Points, in no order, along strands that fork, close into loops and pass close to each other.
(in the rows, 128 means zero)
Two points are linked if the straight distance between their rows is under 99.9. Some points are linked to none.
(324): [154 124 107 114 107 139 127  81 160 108 128 100 104 157  60 142 172 135
 132 147 151 138 175 147]
(2358): [120 146  82 120 123 114  91 168 140 124 143  78 111 133 112 173 111 143
 148 160 142 132 191 142]
(437): [118 120 163  73 148 140  84 144  94 116 114 169 135 101 209  77 101 110
 169 143 119 121 101  81]
(1237): [107 107 105 147 127  87 135 131 137 108 154 104 119 135 171 150 137 123
 136 131 154 128 156 102]
(1319): [117 139 183 171 122 115  82 167 136 130 147 108 135 126 168 140 112  97
 156 101 138 117 125 110]
(691): [ 93 171 197 123 180 153 101 180 114 120 138 142 143 119 187  84 120  99
 149 171 117 100 154 129]
(1184): [ 95 125 141 164 156 126 185 133 114 162 214 133 140  93 105 137 129 143
 114 118 102 158 111 137]
(621): [122 150 133 172 149 150  88 200 121 180 191 131 146 144 140 195  93 118
 125 144  93 120 124 144]
(1145): [ 79 121 129 142 124 142 134 131 145 120 122 104  99 129 131 117 104 131
 145 152 141 116 131 118]
(1762): [ 89 154 176 182 205 126  97 175 141 155 195 111 142 152 129 119 115  89
 145 160 103 112 110 142]
(2345): [148 151 189 115 169 125 109 171 112 139 141 162 115 138 163  95  81  96
 207 167 135 100 124  79]
(1280): [115 178 102 161 202 128 123 224 104 195 179 129 124 115 117 196 110 117
 127 125  31  82 142 123]
(1552): [107 114 104 156 125  89 158 159  58 105 142 132 121 107 179 130 138 101
 121 114  89 158 106 125]
(1923): [171 106 122  78 100 159 150  58 142 115  97 135 153 135 106 111 196 148
 104 137 160 111 144 119]
(932): [102 146 107 177 135 105 184 146 118 140 140  94  86 139 105 135 141 129
  87 117  85 173 141 143]
(776): [ 92 181 195 143 168 133 132 127 148 158 154 112 173 100 123 126 109 140
 171 129 107 107 122 158]
(1523): [119 145 186 167 153 127 186 147 115 150 177 153 145  69 153 142 105 151
 142  84 116 137 118 145]
(3): [137  83  66  97 125  87 120 112  85  92  19 167 120 147 149 138 133 156
  94 111 177 128 137 102]
(2390): [122  79  89 142  86 110 104 114  95  93  49 148 129 115 156 107 115 119
 106 114 125 149 132 120]
(69): [ 85 156 133 155 137 107 156 196  65 133 153 126  98 121 167 147 138 101
 109 108  77 159 128 115]
(854): [104 124 166 149 156 126 116 102 168 167 178 113 167 164 109 101 123 117
 153 152 139 101 109 139]
(118): [148 118 103 141 105  98 139 136  85  86 136 136 131 104 169 124 126 114
 105 131 162 146 118 148]
(2592): [143 163 171 132 136 132 128 128 110 119  95 156 126 109 199  88 108  96
 139 113 109  92  85 102]
(1272): [102 108 154 153 150 116 149 114 158 146 148 146 178 130 173  94 131 145
 143 122 116 131  70 123]
(1897): [134  70 102 113  80 114  98 126 121 125  85 147 143  97 171  94 129 151
 118 119 118 158 105 122]
(1611): [107 174 119 154 193 143  98 191 143 173 185  93 126 106 106 163 124 144
 146 146  89  75 144 154]
(1268): [105 181 132 156 204 134 116 198  86 158 198 120 116 125 125 161  96  97
 153 138  33  76 128  97]
(164): [128  85  80 101  80 108 124 136 105 130  64 172 148 119 195 113 100 152
 103 116 107 117  84 105]
(367): [169 137 145 125 123 101 104 159  76 121 160 129 100 112 185 127 108  60
 204 136 129  97 118  70]
(992): [136 105  83 147 111  97 168 109 126 135  88 112 105 113 156 111 131 154
 103 126 114 166 104 121]
(2214): [ 95 148 119 161 175 132 116 177  99 135 201 112  82 108 111 165  72 105
 110 115  65 129 121 145]
(956): [195 156  64 103 117 138 104 118 155 151 123  92 106 197  40 186 163 140
 122 148 113 168 157 158]
(2008): [145 113 119 144 131 142  89 169 145 133 184 129 139 139 103 130 125 120
 122 150 153 153 132 172]
(2101): [181  90 112  47 106 183 121  64 158 130  48 188 130 121  97  98 166 157
  75 102 150 134 102 123]
(36): [123 138 127 161  97  97 167 129 101  89  74 102 126 110 172 158 133 127
  85 100 127 124  98 124]
(2091): [181  89 103  79  97 131 123  77 133  80 110 134 138 131 110 128 140 153
 110 121 172 171 125 142]
(459): [ 74 139 156 177 135 132 136 153  98 147 161 115 135 111 164 116 145  91
 126 110 119 130 107 125]
(1529): [138 113 106 114  78 142 166  82 159  84 127 130 161 157 136 116 173 156
 119 139 124 139 130 137]
(137): [ 69 176 168 157 177 130 147 151 118 156 167  89 131  84 135 158 122 125
 121 102 104 109 143 128]
(574): [146 112 106 148 142  89 116 139 127  81 133 112  95 153  87 154  97 109
 152 127 181 121 146 135]
(1794): [104 120 143 164 112 127 128 142 137 123 113 124 152 123 167 125 146  93
 120 101 129 139  99 134]
(365): [ 95 118 147 120 128 144 110  95 188 160 115  90 120 129  78  82 142 128
 163 153 126 118 162 132]
(265): [ 99 123 200 108 143 146 102 135 122 159  74 181 140 161 154  48  86 108
 165 132 139 136  93 102]
(438): [118 123 125 129  76 127 162  72 141  93  68 126 131 115 143 109 120 149
 116 118 137  92 116 109]
(1085): [116 167 205  84 160 139 105 145 111 163  83 174 153 145 174  78  73 110
 188 150 152  91  92  93]
(1031): [145 125 157 133 147 165  85 120 151 126 136 104  96 111  88 111  94 138
 136 166 153 119 151 137]
(388): [108 151  69 171 176  76 100 173 106 127 173  91 100 173 111 207 143 138
 111 131  95 179 136 132]
(715): [116 150 151 182 147 162 125 151 150 201 178 102 122 106  99 116 128 141
 130 137  86 138 147 162]
(1586): [157  94 103 137  85 158 148  86 128 127 111 150 172 126 157 117 144 164
  63 122 116 124 112 128]
(2521): [133 123 169 143 120 128 154 104 127 109 131 135 165 123 142 119 132 122
 125 150 162  85 129 138]
(206): [ 99 168 134 136 151 120 130 154 185  95 142 106 109 124 118 136 116 129
 154 123  98 136 119 140]
(1049): [126 143  81 161 139 102 138 165 113 157 162  81  97 120 112 156 150 116
  93 121 134 184 149 192]
(1423): [121 114 137 156 122 152 124 134 155 192 165  89 136 141 109 113 164 136
 122 131 111 159 143 163]
(2573): [173 139  74 110 112 136 124  77 124 102 143  85 130 184  68 160 182 135
 110 148 130 215 154 157]
(2543): [128 162 155 160 169 159 106 149 176 183 150 101 135 131  90 108 111 135
 156 158 113 112 145 136]
(720): [127 106 115 107 107 121 123 146 112  96 114 167 138 124 210 117 103 130
 118 133 125 122  90  87]
(522): [154 102  93 112  82  98 129 106 130 135  56 148 127 128 145 106 147 154
  91 103 184  81 107 117]
(852): [154 109  96 157 157 100 105 176 143 117 154 125 113 156  86 171  94 120
 150 148 140 121 118 112]
(1301): [146 107 153 125 116 116 111 116 141 106  97 150 115 118 125 121 115 115
 153 123 157 125 130 115]
(2357): [115 125 121 116 136 118 122 128 109 138  79 190 157  98 187  63 116 138
 137 143  89  91  93 109]
(1225): [117 135  73 110 114 101 151 108  94  69  58 127 116 149 150 119 139 147
 100 123 128 174 127 147]
(1373): [126 163 156 137 179 126 117 191 102 156 197 107 104  92 155 152 115  87
 173 140  57 106 117 105]
(1505): [145  83  94  69  85 138 116  53 112 135  41 126 101 163  91 132 137 160
 120 105 168 171 162 109]
(654): [138 120 139 161 115 119 183  97 126 120 121 129 153 100 122 121 142 126
 116  79 121 117  77 143]
(11): [158 129  91 132 102 139 108 133 159 157 132  88 105 178  59 154 141 137
 116 146  93 164 173 146]
(2379): [146  87  61  46  49 141  90  79 109 138  30 146 137 145 125 116 140 168
  76 130 150 138 129 120]
(1800): [147  96 100 105 131  97 106 134  98  86  89 141  95 152 107 154 122 130
 116 167 189 153 180 117]
(945): [177  81  96  89 108 135 142  61 173 137  87 174 139 129 110  89 159 160
 102 108 151 118  91 100]
(2427): [ 65 155 141 146 140 110 183 167  58 116 229 150 132 117 123 181 122 105
  95 105  93 123 133 114]
(1744): [117 127  69 170 141  50 117 142  73 117 137 106 137 148 106 185 121 126
 146 115 101 167 170 147]
(1916): [117  85 110 114 105  96 101 143  92  71  79 130  89 157 151 147 121 104
 135 136 151 136 173 106]
(351): [119 133 159 120 161 148  91 141 202 171 101  95 116 152  71 105 110 128
 156 142 121 113 172 137]
(58): [130 140  89 155 137  99 168  96 116  67 160  91 129 128 115 165 128 136
 102 103 102 170 116 182]
(2107): [128  87 168  98 120 150 127  70 149 142  54 178 175 123 118  97 125 158
 151 116 170  73 118  98]
(2075): [129 110 148 115  86 148 141 111 142 156  74 125 148 125 121  74 153 150
 153 133 118 141 151 145]
(2027): [147 152 162 117 149 107 104 198 104 133 180 116  96 138 189 143 128  86
 187 165 116  97 132  75]
(976): [130  73  67  65  71 150 104 105 102 124  43 191 150 144 127  98 126 147
  76 128 152 106 109 123]
(1542): [105 164 147 152 138 125 158 136 150 108 174 111 132 109  94 155 117 124
 136 126  97 116 145 151]
(865): [149 149 152 154 109 140 185  76 165 159 129 129 163  98 143  98 149 154
 101  97 144 100  73 146]
(1581): [ 97 161 176 174 143 108 118 177 120 123 187 104 123 125 168 148 137  83
 141  97 111 121 103 105]
(1042): [135 166 174 117 161 119 149 164  35 125 205 141  99  79 169 141 132  87
 156 102  65 131 120  73]
(2256): [148 131 150 142  94 161 156  99 164 136 163  81 150 155 138 128 152 144
  99 113 158 133 114 134]
(1096): [133 156 126 113 165  88 149 158  37  90 185 129  77  69 190 144 132  83
 150 117 103 135 105  86]
(2500): [198 144 114  52  64 159 135  78 132 144 100 124 109 174  91 149 192 104
 117 129 147 163 124 113]
(1255): [109 133 129 141 109  92 146 162 117 116 130 130 127 113 131 153  97  97
 167 108 126 142 134 144]
(1977): [149 122 116 138 130 100 170  91 141 138 153  92 119 111 103 162 178 173
 105  85 115 191 118 132]
(1898): [131 108 121 129  81 145 126 116 131 154  86 162 175 118 158  89 110 136
 128 130 149  96  88 133]
(491): [131  87  83  88  83 126 117  92 147  96  61 180 161 133 137  83 109 153
 105 124 136  98  93 117]
(668): [134  92 121 146 147  95 141 120 138  72  97 150 150 112 129 129 155 133
 119 107 118 141 113 129]
(812): [136 129 186  90 143 119  96 154 127 141  89 182 125 136 160 105  84  98
 207 125 137 104 113  69]
(608): [134 123 145 190 142 112 180 136 128 110 147 153 154 109 139 113 137 115
 129 153 136 104 131 138]
(737): [153  96 166  55 102 191 108  58 158 153  88 160 141 144 102  68 157 139
 135 119 143 133 126 110]
(669): [129 143 177 172 176 133 168 142 138 124 160 170 143 116 108 109 116 126
 145 146 117 127 120 147]
(685): [136 148 130 151 143  94 134 156  78 105 164  96  85  84 174 129 123  87
 124 123  93 121 119  84]
(1273): [138  82 150 132 143 131 151 127 153 130 103 181 159 141 176  80 147 155
 127 130 138 129  91 116]
(168): [111 139 106 146 113 109 159 146 135 137 107  96  82 163 115 131 137 125
 115 137 127 173 151 138]
(676): [102 161 175 146 119 156 163 114 148 116 123 110 150 103 150 101 108 154
 129 129 102 121 106 141]
(9): [177 111 108 120  95 114 125 112 127 106  57 127 144  96 130 111 150 148
  98  90 153 128  98 128]
(2094): [168 156 163 114  91 180 139  93 159 105 113 117 140 120 111 106 172 132
 103 122 143 149 158 168]
(745): [108 163 177 170 189 157  86 162 153 178 159 116 138 158 100 104  82 102
 157 165 113  80 117 131]
(1123): [ 74 160 147 183 113 136 134 166 119 170 163 112 142 131 126 128 110 104
 135 133  97 121 114 156]
(1439): [158 104 100 103  97 111 145  42 128 103  83 117 141 147 113 125 190 143
  80 109 138 129 123 112]
(1600): [167 121  74 120 129 107  98  87 111 111 102  80 127 177  81 158 151 137
 134 116 140 191 180 158]
(1604): [116 119 165 100  88 183 106 138 186 129  92 140 127 153 122 114 124 133
 128 106 155 145 134 139]
(2066): [122  90 113 116  97  95 109 115 113 129  48 157 125 123 180 115 152 116
 112 106 174 100 112  82]
(690): [139  93 139 111 113 119  96 118 105 121  93 190 184 110 173  92  93 129
 151 128 140  69 117  74]
(1693): [127 132 197 115 160 138 117 126 169 155 112 148 147 140 137  91  86 116
 181 155 184 117  96 136]
(2028): [ 94 109 179 104 172 155  98 126 156 117 131 146 163 162 129 121 138 133
 156 140 171 116 148 112]
(1882): [125 120 136 178 158 109  94 181 127 195 154 100 124  99 117 166 110 133
 151 150 114 123 156 141]
(1278): [188 120 129  71  81 178 151  76 169 161 115 118 109 133  88  95 165 145
 120 148 146 165 159 119]
(2361): [115 118 129 155 108 118 129 137 124 160 137  98 127  97 128 115 147 123
 140 122 101 161 145 147]
(267): [121 104 100  81  92 136 110 108 156 134 119 123 120 163  93 134 114 128
 161 117 180 140 144 143]
(78): [120  92  49  83  99 111 105  97  85 121  24 193 130 140 133 129 138 161
  61 109 174  97 116 113]
(2218): [112 174 204 171 170 131 170 165 126 141 150 161 136 117 149 137  85 127
 135 121 102 137 109 145]
(2609): [146 123 132  67 112 151 141  84 174 105 106 128 113 155  83 134 179 142
 127 122 163 112 163 124]
(2072): [ 66 147 109 139 154 144 161 145 108 154 216 104 135 122  84 174 139 133
  69  71  75 156 142 153]
(457): [126 134  67 181 150  96  92 176 130 172 176 101 115 173  97 179 100 119
 122 166  88 107 130 131]
(1879): [145  85 145  74  91 189 118  98 144 102  77 165 112 123 102  97 110 149
 103 123 173 132 128 150]
(1019): [103  94 143  83 140 141  88 157 136 115 126 167 131 105 193  90 105 128
 160 156 132 138 142 112]
(1236): [160 109  55  65  80 125 135  59 109 134  35 155 149 164 112 138 154 165
 108 117 164 163 130 122]
(1722): [114 154 128 132 133  72 126 155 106  89 110 100  69 111 173 133 117  99
 142 122 109 137 119 101]
(358): [129 153  97 167 165  72 118 166 109 127 165  91 118 138 101 183 142 124
 152 129  86 153 166 126]
(151): [ 89 181 120 149 163 112 136 198  65 142 224 142 110 122 116 172 105  73
 151 109  22 118 115  98]
(756): [134 125  93 152 142 147 129 149 164 158 155 113 111 178  61 128 138 119
 117 152 107 128 153 167]
(588): [126 125 179 146 116 111 114 160 113 148 133 161 153 137 184 127 117  96
 172 123 137 126  96  93]
(869): [152 106 177 131 110 166 126  77 144 131 119 145 178 115 121 113 142 147
 114 129 161 110 121 143]
(2498): [162 112 136 135  99 130 160 125 151 106  98 125 103 136  76 132 113 149
 140 141 123 169 157 154]
(2129): [134 140 104 101  77 140 108  93 159 103 131  81 126 155  99 147 111 135
 121 116 153 152 131 158]
(1125): [126 127 140 124 113  97 114 148 107  93  89 137  78 104 169 128  95  94
 169 120 134  94 120  80]
(646): [139 140 164 128 177 109 125 167 123 117 167 135 105 108 169 128  99 104
 178 150 120  87 142  96]
(983): [127 135 130 167 143 150  96 177 148 145 197 128 157 158 130 150 129 132
 140 164 120 118 143 157]
(326): [133 103 137 132 135 136 109 122 114  95 158 139 135 109 187 118  90 113
 140 127 110 133  94  94]
(2375): [125 144  87 135 124  98 114 177 123 121 174  81  99 116 130 168  86 132
 140 150 118 139 141 153]
(1695): [174 150  85 106 131 149 128 113 179 156 182  75 115 144  54 152 175 133
 106 151 133 124 163 185]
(540): [104  93  82 137 106 104 148 102 115  94  90 133 159 141 173 109 159 134
 101 137 129 103 111 111]
(1229): [127  92 123 141  85 108 147 113 113 112 121 152 186 106 176 133 178 146
  92 125 117 121 120 118]
(635): [146 128 134 113 101 172 135  85 169 152 141  82 113 163 111 115 173 138
  93 131 138 162 114 146]
(204): [116 139 130 174 129  85 153 132 105  99 156 101 133 139 132 174 149 107
 129 125 145 116 138 132]
(102): [126 115 158 129 133 105  97 156 126  88  92 117  99 119 121 111  85  76
 151 131 143 105 135 107]
(1851): [114 115 178 158 125 139 107 130 142 136  77 128 134 105 167  81 129 122
 116  96 133 127  89 129]
(1824): [136 155  81 169 154 121 134 124 134 145 173  86 112 143  74 180 130 149
 100 124  95 142 147 154]
(1921): [118 131 139 136  81 142  86 113 149  87 121 100 126 138 134 157 115 148
 130 118 147 132 134 126]
(1587): [107  93 165 125 155 146  90 122 156 118 140 161 153 155 154  98 115 108
 129 136 146 129 113  98]
(1946): [ 78 172  86 151 179 139 161 150  94 185 209 108 143  98  52 203 132 140
  72  65 110 133 145 162]
(953): [172 129 194 110 115 130  81 164  74 133 145 151 119 104 201 123  91  84
 193 146 112 114 115  57]
(1838): [129 150  94 170 135  92 144 128 109  98 105  72  83 164 113 150 148 117
  87 124 147 184 149 171]
(2078): [110 145 116 164 154  91 159 118 125 108 158  97 134 109 126 173 179 159
 103  82 111 161 129 125]
(1534): [183 117  92  57 116 125 137  73 130 100  91 117  89 153  99 143 155 137
 110 122 202 171 140 144]
(123): [123 124 163 109 111 173 129 105 125 143  64 160 172 111 145  57 152 155
 127 138 134 105 151 151]
(997): [125  80 105  55  72 151 108  82 135 137  89 149  98 157  90 129 102 149
 126 127 176 153 151 110]
(1735): [120 120 105 144  96  99 143 127 146 127 125 125 158 149 141 167 149 138
 136  99 148 156 136 160]
(1646): [110  94 163 102 122 134 100 108 120 151  68 197 183 108 156 100  95 142
 170 104 166  83  87 101]
(785): [ 90 171 170 147 144 132 180 117 127 128 182 104 168  84 104 142 109 138
 154 118 116  96 136 179]
(1291): [127 118  91 158 164  72 143 111 111  81 112 105 130 114 150 159 156 142
 107 102 127 151 130 127]
(1053): [123 155 202 142 171 119 139 137  99 133 135 149 129 110 187  94  99 107
 175 126  84 104  90  89]
(1010): [117 126 183 137 160 152 132 110 177 141 114 137 143 136 118  81 102 155
 165 150 108 110 143 144]
(1938): [188 128 134 129  59 164 146  76 127 123 110 112 131 110 122 123 165 140
  95 117 135 139 126 156]
(472): [128 141  73 169 154 113 111 164 133 141 191  87 141 129  99 184  93 143
 123 154  94 134 131 156]
(1002): [117 137 117 121 110 140  90 147 157  99 114 116 125 161  67 141 125 105
 141 145 152 125 177 181]
(2340): [138 167 147 147 153 172 151 126 170 127 172 112 140 137  71 128 127 154
 122 145  98 102 136 175]
(1418): [164 106 129  85  77 139 138 122 151 106  81 174 117 149 103 101  99 123
 126 123 195 135 120 152]
(1607): [171 144 164  67  87 189 138  82 156 148 101 140 143 120  96  87 159 142
 115 135 127 156 122 139]
(30): [119  98 110 126  98 119 139 115 116 130  87 129 143 110 129 104 153 129
 136 134 104 153 169 129]
(453): [105 124 183 159 164 118 106 122 125 139 180 133 168 151 165 111 109 113
 144 152 138 116 110 113]
(2193): [147  73 125  77  95 159 131  59 141 143  84 175 145 126 112 107 142 172
 116 117 189  76 103  94]
(2026): [114 171 176 126 198 136 150 187  61 150 222 138 112  72 148 164 109 105
 154 118  56 112 134  79]
(1809): [140 113 125 135 134 142  73 131 164 157 161  81  97 134  99 132 133 123
 105 161 137 114 156 139]
(2068): [127 153 117 130 184 110 101 181 130 106 198 121 101 134 128 146  92  86
 167 172 103  99 139  94]
(2587): [ 99 169 125 161 187 133 146 200  83 194 212 142 111 115  98 196  92 132
  95 134  58  73 159 102]
(1841): [184 149 109  86  56 153 163  50 141 122 113 125 137 175  82 126 200 115
 110 136 113 155 143 133]
(806): [126 105  99 167 101  88 159 132  75 132  96 139 114 101 174 115 126 128
  97 104 100 164 106 108]
(104): [117  97 104  99  93 112 105  93 121  89  67 165 163 105 161 117  94 137
 131 126 121  80 126 101]
(81): [102 139  91 113 138 122 134 146 156 102 114 103  87 167 125 115 125 124
 123 150 152 130 159 124]
(871): [155 121 130 152  99 157 194  94 114 145 166 117 140 125 106 118 166 141
 107 117 109 159 118 152]
(809): [116  92 158  75 108 183 105 125 155 113  67 179 140 133 155 115 104 151
 119 108 173 136 116 124]
(867): [119 179 100 139 191 104  93 200  58 133 214 108  98 100 114 177 126  75
 152 109  62 126 125  93]
(714): [123 102  90  68  90 138 137 109 127  96  73 139 112 117 131 101 113 138
 117 154 168 125 163 144]
(1674): [126  95 173  80 132 165  99  77 149 149  88 169 140 120 105 117  93 149
 153 131 193  96 140 110]
(232): [162 131 114   4  63 167 119  45 147 146 112 127 116 146  86 137 176 109
 123 129 149 160 141 103]
(1110): [ 61 149 106 145 177 117 172 169  69 141 235 143 118 109  95 195  89 132
  98 111  75 124 148 137]
(1360): [118 119 153 100 132 155 106 109 184 125 121 141 128 149 100 131 156 154
 150 144 172 106 174 105]
(2553): [104 149 195 121 151 125 135 127 145 160 109 147 146 143 185  93  75 137
 175 152 159  99 104  93]
(2575): [155 116 158 121 103 149 101 133 158 116  92 124 135 138  72 137 129 128
 154 143 130 148 194 161]
(1257): [124 156 183 130 162 146 112 169 115  97 116 146 113 106 175  95 126 101
 122 136 116 108 118 108]
(1599): [135 155 176 139 151  96 147 161  92 137 172 134 100 101 180 110  86  94
 168 104  95 129  66  82]
(999): [139 127 147  96  92 191 106  79 188 119 118 123 102 162 106 106 127 130
  97 129 164 154 110 142]
(1211): [111 114 163  75 147 172 116 117 133 146  34 192 150 122 166  72 129 150
 135 132 146  93 131 127]
(399): [130 148 136  59 129 200 110 101 172 146 128 128 133 151  52 102 138 132
 153 162 143 142 162 160]
(1632): [128  94 134 150  93 145 127  96 137 115 127 118 142 100 153  96 147 128
  63 123 128 131  90 125]
(1822): [114 128 158  91 166 141  96 144 106 152  69 188 138 119 206  55 121 122
 160 133 121  87 100  88]
(1885): [ 82  85 183  82 132 171 104 104 118 154  58 173 121 121 122 110  76 117
 151 120 196  79 123 124]
(823): [136 133 111 164 132  81 143 122 158 111 151  90 113 137  97 149 120 109
 124 128 158 122 129 150]
(1282): [116  76 133 122 132 119 101 112 143 118  97 142 124 121 155 106 149 113
 138 125 176  96 136  74]
(808): [149 106  97 140 140  78 148  89 147  93 125  85 123 128 121 142 150 143
 132 100 171 142 120 136]
(748): [185 108  95  39  81 157 135  39 122 130  58 144 141 137 120 131 203 156
  81 118 172 110 130 113]
(570): [128  93 148 123 133 158  72 172 137 112 159 160 135 141 132 124  89 108
 160 167 134 125 147 129]
(2139): [192 128 115  77  77 142 143  62 142 153 117 105 101 157 109 149 182 143
 119 163 161 168 175 117]
(2137): [124 136 147 186 164 134  98 168 115 133 185 120 111  99  93 144 112 101
 121 122  80 152 117 137]
(1149): [145 119  83 145 122  92 163  74 112 118 134  82 127 160 107 124 168 131
 104 129 123 188 130 143]
(2257): [128 126 136 121 126 153 126 108 165 113 136 111 145 114 111 119 136 138
 149 122 126 131 132 166]
(2336): [ 94 152 105 173 144 100 157 187  91 150 175 118  93 148 107 156 131  93
 103 114  72 160 125 135]
(642): [151 141  82 145 116 128 156 120 123 157 167  81 107 151  90 153 184 129
  92 152 133 188 160 181]
(861): [148 125 101 119 121  79 109 147  89  82  78 145 112 109 199 141 126 115
 123 124 168 131 120 125]
(2038): [119 154 146 163 207 138  88 193 140 137 189 120 128 111 124 114 122 113
 124 133  96 137 101 152]
(1999): [123 135 141 159 134 125 121 185 105 108 177 146 115 133 152 124 114  68
 147 147  76 129 126  99]
(2382): [166 114  82 178 145  92 136 105 112 124 138  70 131 163  71 163 160 136
 117 116 120 187 165 151]
(594): [ 64 171 125 128 182 137 140 165  95 143 221 125 106  93  91 153  86 116
 105 107 106 134 114 149]
(1995): [138 132  95 186 152  94  87 212 120 187 176 101 103 129 105 180 110 108
 159 146  85  98 149 116]
(2080): [132 129 144 174 136 130 199 120 147 132 178 119 128 116 114 132 140 160
 113 117 119 157 123 132]
(614): [207 160  38 104 142 135 120 128 145 174 162  79 123 164  31 168 160 135
 120 157 118 140 150 181]
(834): [168 141 110 106  60 131 171  59 128  88 117 116 147 166  99 143 155 146
 129 135 141 147 142 141]
(2536): [ 99 141 144 159 124 124 197 119  96 120 137 135 150  62 151 132 140 134
  96  67  96 110  92 161]
(2597): [117 108 131 100 151 118  77 176 126 114 135 162 118 141 161 122 115  90
 178 142 127 122 136  94]
(1208): [147 124 185 115 134 153 114  84 168 132 110 150 128 120  78  91  98 170
 160 139 198 109 141 142]
(2571): [134 134  78 145 100 120 193  81 106 132 135 107 142 117 114 115 177 135
  90 112 120 176 107 168]
(1840): [ 79 165 142 162 151 145 133 190 109 175 200 136 145 130 119 164  98 117
 156 121  86 120 133 141]
(1312): [181 127 137 138 127 150 128  93 177 117 157  99 136 140  65 158 148 139
 111 129 150 132 146 140]
(496): [138 130 117  83 129 126  88 150 127 147  44 199 152 115 204 110 120 148
 132 115 162  55  87  77]
(186): [158  93  92 100 118 110 123 123 133  98  68 125 114 122 135 130 135 155
 122 106 186 160 132 121]
(639): [ 97 146 118 154 128  84 176 132  76 125 147 135 138  70 184 145 127 122
 116  74 121 112  63 126]
(1153): [113 135 165 121 130 168  97 136 168 132  95 134 139 121 154  80 134 125
 121 126 155 136 121 150]
(2249): [118 118 159 155 178 149  76 164 155 118 157 121 156 125 131 115 122 118
 158 165 129 107 139 147]
(2422): [138 148  74 106 138 122 158 129 157 132 157  76 108 137  91 160 166 143
 121 147 157 151 155 168]
(882): [150  88  69 106 115 102 124 134  90  88  57 132 113 122 188 154 135 163
 120 110 188 120 114 104]
(188): [ 94  93 160  82 120 142 112 105 129 113  68 180 116 126 135 112  86 116
 139 113 150  86 127  77]
(2480): [105 115  92 142  95  84 127 129 103  82  80 102 111 133 133 142 137 112
 120 131 162 132 155 137]
(569): [160 133  41  44  75 137 127  88 129 129  24 173 141 137 116 123 155 189
  69  94 152 101  89 140]
(2280): [116 138  97 158 164 126 154 138 111 159 218 116 126 114  69 172 130 152
  96 121  96 166 131 160]
(2567): [143 136 126 101 114 158 116  80 160 145 143 105 120 149  64  70 146 123
 146 157 124 131 141 154]
(1336): [103 155 110 166 176 117  82 177 150 136 146  90 132 118 100 148 148 112
 133 137 105  87 154 150]
(1748): [169 130  63  18  82 163 128  42 109 148  42 168 114 142 100 127 161 170
  77 101 152 112 115 111]
(1741): [123 136 104 124 138  90  87 178 109  86 178 114  81 128 145 162  98 117
 154 157 119 124 146  95]
(79): [173 122 124 146  72 157 165  79 128 132  82 143 157 108 129  90 165 142
  91 133 131 105  94 134]
(2133): [123 131 140 128 148 132 119 188 186 138 141 136  81 159 127 117  93 125
 164 169 121 127 153 117]
(1389): [136 131 114 143  98 105 173 114 106  78  68 133 134  90 171 111 118 150
 102 117 106  99 101 117]
(597): [105 119  93 176 134  80 152 133  54 116 149 112 123 133 126 156 141 120
 115 116 104 185 137 140]
(2384): [113 156 164 126  97 142 157  71 152 113  85 131 173 101 145  94 134 153
 127 129 110  82 117 143]
(66): [124 147  60 141 121  90 134 113 107  88  77 101 107 173 123 123 125 111
 109 125 165 177 153 159]
(780): [ 86 168 177 161 181 120 171 162 112 174 199 149 132  70 107 158  80 129
 147  81 102 137 125 125]
(767): [152 174 107 131 147 175 145 124 180 125 194  90 111 144  81 146 157 155
  86 157 115 127 138 164]
(503): [135 144 137 149 128 112 158 136  98  93  91 150 108  77 182 105 109 113
 112 101  80  98  91  93]
(1580): [119 128 100 128  96 116 135 125 121  82 103 109 137 149 110 157 137 116
 134 149 141 137 179 181]
(542): [ 98 125 154 112 124 144 146 106 124 123  82 184 197 127 173  60 108 170
 131 157 115  79  89 119]
(1876): [ 96  96 145 138 120 142 140  93 173 160 162 124 167 144 129  87 148 132
 142 134 129 142  97 134]
(991): [121 138  99 132 133 126 117 177 165 132 135 102  74 153 100 114  88 130
 122 179 111 124 168 141]
(571): [ 93 134 142 133 105 142 161 115 155 125 129 110 119 150 161 118 122 143
 122 124 106 132 129 121]
(696): [131 119 132 131 107 115 102 132 135  79 155 127 127 146 154 140  95 130
 125 125 131 141 101 118]
(2359): [114 147 148 156 144  98 183 152  77 135 187 137 109  85 165 144 113  91
 146  99 123 123  69 108]
(1386): [ 97 188 167 153 205 143 129 158 151 159 189 106 143  97 112 161 120 143
 157 108 109  99 131 149]
(1641): [112  83 141 151 150  79 117 119 139 115 147 131 108 106 160 119 144 124
 127 140 146 110 126  79]
(2570): [130 115 134 152 146 148  69 190 152 155 154 116 101 139  90 160 110 111
 109 156 144 130 150 135]

A fork is a point with three links, a tip a point with one. Leave the first point through the second and follow the links. Name the first fork or tip that comes.
(997), (267): (2390)
(1373), (2026): (1282)
(1897), (164): (976)
(1301), (102): (1268)

A piece is two or more points that can be reached from each other along the links. Count, over all rows, the pieces, the separate loops (a circle has one, a figure eight two, a Y none), the forks (points with three links) and the tips (points with one).
pieces: 9
loops: 0
forks: 33
tips: 51

A tip is a point with one link. Name the tips that can be reached along the links from each point below, in the order of the rows.
(1542): (137), (206), (1049), (756), (1336)
(2075): (2427), (1211), (399)
(748): (1273), (1439), (1312), (569)
(608): (869), (780)
(2570): (1031), (2256), (588), (1418), (542)
(2139): (1529), (737), (540), (232), (1632)
